The views of a scene show one set of named points, each view turned or mirrored, shifted and resized as a whole, with a little noise and some points left out.

Scene 1
View 1
j531: [0.25, -1.53, -0.94, -1.58, 0.65, 5.02, -2.51, -1.39, -4.06, -1.03, -4.44, -0.72, 4.13, -0.63, 1.17, 1.46, 0.25, 5.60, 0.65, -3.10, 0.45]
j708: [-2.40, -1.88, -0.24, 1.88, -0.30, -0.18, -0.20, 1.13, -1.40, 1.20, -0.52, 2.59, -1.91, 1.35, 1.11, 4.06, -1.96, 2.75, -0.27, -0.34, 1.11]
j293: [-0.58, -2.84, -1.06, 0.76, 0.37, 3.47, -2.01, -0.03, -2.95, 0.27, -2.37, 0.51, -0.01, 0.82, 1.70, 2.64, -0.47, 4.21, 0.47, -0.61, 0.08]
j582: [-1.26, 0.59, 0.11, -2.41, 0.65, 2.27, -1.33, 0.89, -2.37, 1.49, -1.37, 4.05, 0.34, -1.21, 3.06, 1.98, -1.05, 2.42, 0.90, -3.14, -0.71]
j969: [-1.70, 0.92, -0.41, 0.10, 1.97, 1.48, -1.30, -0.87, -3.07, 0.24, -0.92, 2.35, 2.19, -0.46, 1.77, 0.21, -2.07, 4.24, 0.07, -0.86, -1.29]
j523: [-0.80, -0.35, -0.05, -1.83, 2.53, 2.12, -1.22, -0.75, -2.94, -0.24, -3.47, 0.91, 4.52, -2.15, 0.34, 1.81, -1.55, 4.93, 2.06, -3.26, 0.52]
j666: [-0.81, -1.88, 0.02, -3.28, 1.63, 3.03, -0.96, 2.18, -2.10, 1.71, -3.11, 2.85, 0.36, -2.76, 2.20, 4.25, -1.03, 2.19, 3.85, -3.99, 1.04]
j399: [-1.80, -1.78, -0.56, 1.77, 2.22, 1.15, -0.71, 0.47, -2.23, 1.19, -1.02, 2.00, -0.55, -0.06, 1.41, 1.95, -2.41, 3.20, 1.42, 0.62, -0.16]
j803: [-0.26, -1.93, -0.78, -2.41, 1.37, 4.71, -1.96, 1.09, -3.00, 1.45, -3.11, 2.17, 0.28, -1.76, 2.94, 2.82, -0.39, 2.80, 2.93, -2.74, -0.23]
j570: [-1.88, 1.76, 0.68, -2.91, 0.26, 0.91, -0.48, 0.83, -1.79, 1.28, -1.04, 4.76, 1.48, -1.67, 2.31, 2.42, -1.44, 2.42, 0.32, -4.53, 0.14]
j74: [-1.36, 0.45, 0.11, -1.86, 1.33, 1.42, -1.11, -0.65, -2.93, -0.32, -2.70, 1.34, 4.25, -1.43, 0.51, 1.98, -1.35, 4.51, 0.53, -3.48, 0.71]
j54: [-1.68, -2.25, -0.28, -0.66, 0.51, 1.30, -0.25, 2.40, -1.34, 2.06, -1.35, 3.50, -2.28, -0.69, 2.14, 4.40, -1.49, 1.72, 2.25, -1.89, 0.84]
j8: [-0.99, -2.62, -0.84, -0.06, -0.38, 3.01, -1.40, 0.37, -2.50, 0.52, -2.41, 1.01, -0.14, 0.63, 1.63, 3.57, -0.45, 3.57, 0.28, -1.73, 0.86]
j93: [-1.02, -2.11, -0.25, -1.61, -0.04, 2.50, -1.08, 1.25, -2.00, 1.11, -2.63, 2.09, 0.14, -0.76, 1.63, 3.97, -0.81, 3.04, 1.56, -3.00, 1.29]
j508: [-0.34, -2.58, -1.14, -0.21, -0.31, 4.22, -2.19, -0.21, -3.09, 0.05, -2.87, 0.55, 0.39, 0.91, 1.83, 2.70, -0.01, 4.16, 0.10, -1.69, 0.39]
j551: [-2.16, 0.32, 0.19, -0.68, -1.58, 0.42, -0.41, 0.46, -1.49, 0.96, -0.57, 3.89, -0.32, 0.89, 1.72, 3.06, -1.03, 2.78, -1.56, -3.05, 0.87]
j547: [0.51, -4.34, -0.96, -3.03, -0.85, 5.98, -2.30, 1.74, -2.71, 0.97, -4.58, 0.61, -0.27, -0.94, 2.30, 5.30, 1.24, 3.10, 2.56, -4.07, 1.95]
j370: [-2.56, -1.10, -0.26, 2.02, -0.65, -0.31, -0.43, 0.39, -1.62, 0.74, -0.19, 2.69, -1.59, 1.80, 1.03, 3.04, -1.85, 3.13, -1.28, -0.39, 0.69]
View 2
j74: [-1.55, 0.22, 0.11, -2.06, 0.35, -3.68, -1.77, -0.84, 1.92, -2.07, 2.35, -1.64, -1.12, -0.16, -0.93, -0.48, -1.54, -3.33, 0.17, 0.38, -0.33]
j8: [-0.27, -0.13, 0.73, -1.52, 0.38, -2.45, -1.56, 0.62, 1.23, -0.66, -0.27, -0.62, 0.51, -0.70, -0.93, -0.83, -0.26, -1.65, 0.38, 0.28, 0.16]
j708: [-0.91, 0.97, 0.85, -1.44, -0.75, -1.59, -2.45, 0.64, 1.36, -1.93, -1.83, -1.53, 0.42, -0.14, 0.71, -1.61, 0.24, -0.23, -0.63, 0.15, 1.18]
j508: [0.34, -0.64, 0.73, -1.63, 0.18, -2.62, -1.48, 0.81, 0.96, -0.70, 0.20, -0.03, 0.23, -0.63, -1.63, -0.34, -0.18, -1.92, 0.58, -0.01, 0.14]
j399: [-0.53, 1.05, 0.02, -1.85, -1.96, -1.20, -2.18, -0.11, 1.60, -2.07, -0.15, -0.54, 0.31, 1.21, -0.25, -1.29, 0.26, -0.87, -0.05, 0.13, -0.39]
j582: [-0.18, 1.10, -1.44, -2.09, 0.34, -3.56, -3.01, -0.41, 2.76, -1.52, 0.89, -0.97, 0.93, -0.92, -0.47, -1.44, -1.15, -1.72, -1.17, -0.43, -0.57]
j666: [-0.80, 0.96, -1.43, -1.23, 0.77, -2.88, -1.41, -0.88, 2.99, 0.68, 1.55, -1.63, 1.60, -1.33, -0.14, -2.57, -1.35, -2.35, 0.09, 0.95, -1.27]
j547: [0.35, -0.78, -0.05, -0.95, 2.00, -2.95, -0.36, 0.50, 1.65, 2.19, 0.59, -0.42, 1.98, -2.42, -1.49, -1.70, -0.73, -2.44, 0.96, 0.94, -0.53]
j293: [0.22, -0.35, 0.68, -1.59, -0.51, -2.02, -1.49, 0.64, 0.94, -0.84, 0.03, 0.16, 0.30, -0.02, -1.44, -0.47, -0.04, -1.61, 0.63, 0.11, -0.05]
j803: [0.37, 0.32, -1.24, -1.49, 0.39, -2.99, -1.50, -0.30, 2.39, 0.47, 1.46, -0.17, 1.57, -0.90, -1.26, -1.62, -0.95, -2.24, 0.12, 0.38, -1.53]
j93: [-0.74, 0.27, -0.06, -1.38, 0.64, -2.73, -1.60, 0.00, 1.92, -0.32, 0.25, -1.34, 0.79, -1.28, -0.36, -1.62, -0.71, -1.93, 0.05, 0.51, 0.00]
j531: [-0.16, -1.36, 0.85, -1.90, 0.66, -3.71, -0.71, 0.19, 0.89, -0.71, 2.48, 0.10, -0.71, -0.45, -2.73, 0.52, -1.13, -3.89, 1.36, 0.32, -0.78]
j570: [-1.35, 1.31, -1.11, -2.33, 0.99, -4.71, -3.43, -0.69, 2.92, -2.53, 1.27, -2.21, -0.28, -1.42, 0.13, -1.16, -1.71, -2.43, -1.78, -0.43, 0.36]
j969: [-0.67, 0.78, -0.21, -2.51, -1.28, -2.86, -2.98, -0.43, 1.82, -3.09, 1.39, -0.51, -0.84, 0.88, -1.08, -0.18, -0.69, -2.14, -0.45, -0.45, -0.46]
j370: [-0.79, 0.86, 1.02, -1.80, -0.86, -1.89, -2.87, 0.65, 1.18, -2.60, -1.68, -1.46, -0.20, 0.07, 0.32, -1.04, 0.26, -0.41, -0.82, -0.38, 1.48]
j54: [-0.69, 0.88, -0.40, -1.43, 0.08, -2.18, -2.01, -0.14, 1.99, -0.31, -0.58, -1.25, 1.31, -0.80, 0.28, -2.16, -0.45, -0.98, -0.40, 0.49, 0.04]
j523: [-1.19, -0.33, 0.00, -1.79, 0.38, -3.47, -1.01, -0.72, 1.81, -0.91, 2.96, -1.03, -0.72, -0.23, -1.59, -0.58, -1.57, -3.86, 0.89, 0.69, -1.04]
View 3
j54: [1.58, -0.20, -0.67, -1.43, -0.06, -0.36, 0.07, 1.31, -0.93, -1.03, 0.79, 2.23, -2.15, 3.24, 0.27, 0.20, 2.02, -2.62, -0.43, 0.05, -0.11]
j508: [4.43, -1.57, -1.27, 0.16, -1.55, -0.86, -0.27, 1.03, 0.49, -1.13, 1.37, 2.08, -0.55, 4.10, 3.78, 1.28, 1.66, -0.15, 1.26, 1.05, -2.38]
j570: [2.29, 0.36, -2.22, -1.03, -0.20, -1.66, -2.57, 1.81, -2.25, -2.44, -1.53, 1.48, -1.83, 1.30, -0.48, -3.96, 1.36, -2.78, 1.01, 0.20, -2.63]
j531: [5.44, -1.70, -4.08, 2.15, -2.45, -1.05, -2.16, 0.73, 1.06, -1.50, -0.66, 2.10, -1.76, 3.95, 5.07, 0.92, 0.65, 1.22, 2.77, 2.83, -4.84]
j8: [3.01, -1.08, -0.82, -0.44, -1.14, -0.48, -0.25, 1.14, 0.03, -1.16, 1.31, 2.32, -0.48, 4.34, 2.88, 0.90, 2.34, -1.04, 0.39, 0.63, -1.76]
j74: [2.45, -1.21, -3.64, 0.09, -0.75, -0.72, -3.25, 0.28, -0.28, -2.36, -2.35, 1.68, -2.24, 3.19, 2.77, -1.62, 1.84, -1.20, 1.93, 2.37, -4.86]
j370: [1.02, -1.65, 1.04, -3.34, 0.33, -0.62, -0.43, -0.06, -0.60, -1.88, 1.84, 1.40, 1.60, 4.45, 1.80, -1.15, 4.24, -2.78, -0.84, -0.59, -2.54]
j399: [1.73, -3.28, -0.37, -3.96, 1.72, -0.31, -0.42, 0.30, 0.33, -1.03, 1.62, 1.67, -2.23, 3.41, 2.36, 0.02, 2.75, -2.27, -0.73, 1.50, -2.48]
j293: [3.94, -2.42, -1.06, -0.81, -0.83, -0.60, -0.28, 0.51, 0.68, -0.95, 1.94, 1.91, -0.84, 4.38, 3.84, 1.45, 2.06, -0.57, 0.55, 1.40, -2.54]
j708: [0.49, -1.29, 1.06, -3.10, 0.59, -0.06, -0.11, 0.19, -0.84, -1.46, 1.85, 1.54, 0.45, 4.53, 1.31, -0.39, 4.00, -3.12, -0.95, -0.55, -1.47]
j93: [2.21, 0.10, -1.77, 0.33, -1.20, -0.23, -0.42, 1.36, -0.90, -1.04, 0.02, 2.17, -1.96, 3.34, 1.34, 0.38, 1.54, -1.69, 0.59, 0.37, -1.18]
j803: [4.29, -0.70, -2.77, 0.31, -0.65, -1.14, -0.25, 2.49, -0.28, -0.68, 0.42, 2.61, -4.19, 1.57, 1.30, 0.63, -0.23, -0.61, 1.10, 1.50, -0.64]
j551: [1.85, 0.08, -0.20, -1.58, -0.82, -1.32, -1.41, 0.81, -1.83, -2.36, 0.27, 1.28, 1.40, 3.17, 0.76, -2.81, 2.95, -2.63, 0.60, -0.96, -2.33]
j666: [2.19, 0.60, -3.24, 0.67, -0.50, -0.27, -0.59, 2.21, -1.01, -0.72, -1.23, 2.79, -5.16, 1.81, -0.16, 0.24, 0.11, -2.05, 0.64, 1.37, -0.07]
j547: [4.35, 1.22, -2.25, 3.34, -3.22, -0.06, 0.88, 2.43, -0.43, -0.08, 0.59, 3.17, -2.71, 3.96, 2.00, 3.34, 0.08, -0.23, 1.42, 0.68, 0.75]
j523: [2.43, -1.70, -4.48, 0.52, -0.46, -0.27, -3.06, 0.38, 0.20, -1.61, -2.42, 1.89, -3.88, 3.25, 3.08, -0.57, 1.23, -0.83, 1.96, 3.40, -4.85]
j969: [2.82, -3.83, -2.38, -3.33, 1.53, -1.29, -2.83, -0.03, 0.21, -2.50, -0.63, 0.86, -1.96, 2.60, 2.83, -3.01, 2.32, -1.82, 0.96, 2.67, -5.69]
j582: [3.67, -0.64, -1.89, -1.15, -0.28, -1.83, -1.22, 2.11, -1.34, -1.75, -0.19, 1.62, -2.07, 1.04, 0.29, -2.68, 0.56, -1.89, 0.94, 0.46, -1.75]
View 4
j547: [-0.22, -2.72, -1.07, 3.21, 3.01, -1.08, -0.16, 4.30, 3.28, 0.57, 0.27, -0.97, 1.40, 1.08, 2.94, -2.51, -0.42, -1.22, -2.63, 5.99, 3.01]
j508: [-0.48, 0.16, -1.72, 3.08, 1.45, -0.71, -0.67, 2.61, 1.96, 3.48, 1.11, -1.05, 1.45, 0.41, 3.24, -1.38, 0.26, -0.11, -2.03, 2.42, 0.93]
j93: [0.03, -0.95, -1.13, 0.59, 2.09, 0.24, 0.31, 1.53, 1.84, 1.42, 0.44, -0.87, 1.50, 0.32, 2.47, -1.74, -0.52, -0.57, -2.35, 3.02, 2.13]
j293: [-1.81, 1.39, -1.28, 2.53, 1.05, -0.37, -0.61, 2.38, 0.83, 3.75, 1.18, 0.18, 0.77, 0.49, 4.14, -1.29, -0.01, 0.90, -0.99, 3.26, 0.63]
j399: [-1.72, 3.16, -1.60, -0.18, 0.58, 0.95, 0.76, 0.35, -0.05, 3.96, 1.35, 0.50, 0.75, 0.43, 3.70, -0.72, -0.15, 0.95, -0.42, 1.85, -0.45]
j582: [0.56, -0.01, -2.58, -1.48, 2.02, 0.99, 1.55, 0.64, 3.18, 1.85, 0.90, -1.20, 2.43, 1.31, 2.01, -0.98, 0.15, -1.62, -2.62, 2.05, 0.41]
j666: [-0.25, -2.93, -1.49, -1.56, 2.70, -0.01, 2.23, 1.96, 2.64, -0.24, 0.03, -0.49, 1.26, 1.41, 2.54, -1.95, -1.13, -1.20, -2.43, 4.08, 1.62]
j551: [1.34, 1.80, -1.75, -0.50, 1.50, 1.77, -0.50, -0.52, 1.27, 2.52, 0.73, -1.60, 2.88, -0.87, 1.14, -0.94, 0.48, -0.99, -2.90, 0.85, 2.44]
j8: [-0.38, 0.46, -1.35, 2.10, 1.58, 0.13, -0.71, 2.00, 1.25, 2.89, 0.75, -0.76, 1.46, 0.12, 2.95, -1.60, 0.04, -0.04, -1.98, 2.76, 1.88]
j969: [-0.40, 0.39, -2.39, -0.73, 0.84, 0.29, 1.17, 0.27, 1.40, 4.11, 1.57, -1.10, 1.45, 0.80, 3.38, -0.65, 0.10, -0.01, -1.42, -0.85, -1.66]
j74: [0.27, -3.31, -1.84, 0.11, 1.62, -0.52, 0.53, 1.14, 1.66, 2.78, 0.77, -1.95, 1.36, 0.57, 2.86, -1.51, -0.61, -0.36, -2.37, -1.63, -0.05]
j54: [-0.22, 0.60, -1.22, -0.63, 1.94, 1.12, 0.80, 0.86, 1.06, 1.20, 0.34, -0.08, 1.48, 0.49, 2.38, -1.63, -0.60, -0.31, -1.91, 3.79, 2.23]
j708: [-0.28, 3.27, -0.81, -0.26, 0.89, 1.87, -0.68, -0.30, -0.64, 2.65, 0.59, -0.03, 1.52, -0.94, 2.32, -1.26, -0.14, 0.87, -1.49, 2.45, 2.75]
j570: [1.40, -0.95, -2.16, -2.73, 1.90, 1.24, 1.52, -0.57, 2.51, 1.49, 0.47, -1.72, 2.73, 0.80, 1.23, -1.07, -0.25, -1.85, -3.17, 0.31, 0.89]
j803: [-0.79, -1.62, -2.23, 0.37, 2.24, -0.61, 1.75, 2.84, 3.43, 1.44, 0.94, -0.55, 1.43, 1.82, 3.20, -1.45, -0.23, -1.25, -2.09, 4.11, 0.24]
j531: [-0.52, -3.76, -2.06, 4.00, 1.70, -2.20, -0.38, 3.67, 2.92, 4.03, 1.47, -2.23, 1.12, 1.10, 4.12, -1.78, 0.06, -0.58, -2.39, -0.02, -0.73]
j370: [-0.13, 3.53, -1.31, 0.02, 0.88, 1.72, -0.92, -0.48, -0.38, 3.51, 0.84, -0.45, 1.77, -1.04, 2.16, -0.93, 0.16, 0.68, -1.71, 1.31, 2.29]
View 5
j74: [-2.19, -2.07, 0.75, -0.25, 0.40, 0.13, 0.23, 0.17, -0.81, -0.42, -0.87, 3.09, -0.62, 2.82, -1.20, 0.92, -0.69, 2.55, -2.22, -1.95, -1.11]
j293: [0.90, -2.03, -0.43, -2.07, -1.66, 2.61, 1.52, -1.13, -1.57, 1.12, 0.68, 2.76, -0.89, 1.86, -0.95, -0.05, 0.01, 1.70, -2.59, 0.44, 1.42]
j399: [2.71, -2.84, -0.23, -0.52, -2.51, 3.08, 0.20, 1.10, -0.80, 0.75, 0.50, 2.27, -1.40, 2.24, 0.19, -1.08, 0.15, 0.73, -1.78, -0.18, -0.62]
j551: [-0.82, -3.76, 0.39, 1.38, -1.26, 2.41, -1.00, -0.33, -1.88, 0.88, 1.99, 1.16, 2.02, 1.27, 0.42, 0.40, -0.24, 2.36, -2.06, 0.88, -1.48]
j370: [1.34, -3.04, -0.07, -0.25, -2.54, 3.07, -0.87, 0.79, -1.37, 1.48, 2.27, 1.48, 1.12, 1.66, 0.48, -0.45, 1.29, 1.48, -2.66, 1.89, -1.42]
j54: [1.24, -4.88, -0.45, -0.40, -2.38, 3.45, 0.96, 0.09, -1.33, 0.18, 0.56, 1.83, 1.04, 0.48, 0.35, -0.01, -0.74, 2.29, -1.43, -1.12, 0.04]
j547: [-1.03, -4.54, -0.95, -3.22, -1.26, 3.02, 3.93, -2.82, -2.21, -0.21, -0.45, 3.25, 1.47, -0.80, -0.94, 1.25, -1.21, 3.76, -2.13, -2.48, 3.39]
j93: [-0.25, -4.13, -0.33, -1.07, -1.37, 2.46, 1.38, -0.68, -1.57, -0.16, 0.04, 2.57, 0.91, 0.77, -0.29, 0.65, -0.90, 2.85, -1.73, -1.64, 0.44]
j570: [-1.62, -4.37, 0.87, 2.90, -0.38, 1.89, -0.58, -0.21, -1.36, -0.67, 0.42, 1.74, 0.96, 1.71, -0.01, 0.71, -2.16, 2.65, -1.00, -1.68, -1.42]
j582: [-0.57, -4.10, 0.49, 2.31, -0.73, 2.66, 0.25, -1.03, -1.57, -0.30, 0.41, 1.83, -0.05, 1.34, -0.43, -0.04, -2.50, 2.22, -0.65, -1.21, 0.12]
j708: [2.04, -3.86, -0.41, -0.65, -2.94, 3.31, -0.54, 0.98, -1.53, 1.25, 1.81, 1.36, 1.42, 1.12, 0.83, -0.47, 1.21, 1.51, -2.32, 1.03, -1.35]
j666: [-0.21, -5.45, -0.31, -0.07, -1.33, 2.67, 2.36, -0.64, -0.95, -1.28, -1.43, 2.61, 0.42, 0.21, -0.36, 0.66, -2.43, 2.96, -0.48, -4.24, 0.64]
j508: [-0.22, -2.23, -0.31, -2.01, -1.04, 2.28, 1.77, -1.80, -1.94, 0.90, 0.65, 2.96, -0.21, 1.58, -1.34, 0.46, -0.12, 2.07, -2.69, 0.44, 1.81]
j8: [0.26, -3.11, -0.49, -1.87, -1.69, 2.63, 1.20, -0.97, -1.70, 0.87, 0.90, 2.53, 0.59, 1.01, -0.54, 0.44, -0.03, 2.26, -2.49, 0.08, 1.04]
j531: [-2.34, -0.05, 0.50, -2.88, 0.84, -0.04, 2.01, -2.09, -1.57, 0.44, -1.04, 4.32, -2.23, 3.44, -2.67, 0.98, -0.62, 2.07, -3.22, -0.80, 2.43]
j523: [-1.81, -1.67, 0.62, -1.13, 0.21, 0.12, 0.94, 0.20, -0.63, -0.69, -1.78, 3.57, -1.53, 3.23, -1.35, 1.02, -0.99, 2.36, -2.15, -3.13, -0.28]
j969: [0.10, -1.57, 0.80, 1.17, -0.60, 1.32, -0.55, 0.32, -0.92, 0.51, 0.21, 2.64, -2.23, 3.64, -0.92, -0.38, -1.02, 0.95, -1.68, 0.04, -0.79]

In a view up to two points have been moved. Name them for each view, in the order of its rows, or write none.
view 1 | j54
view 2 | j570, j523
view 3 | j969
view 4 | j293, j399
view 5 | j531
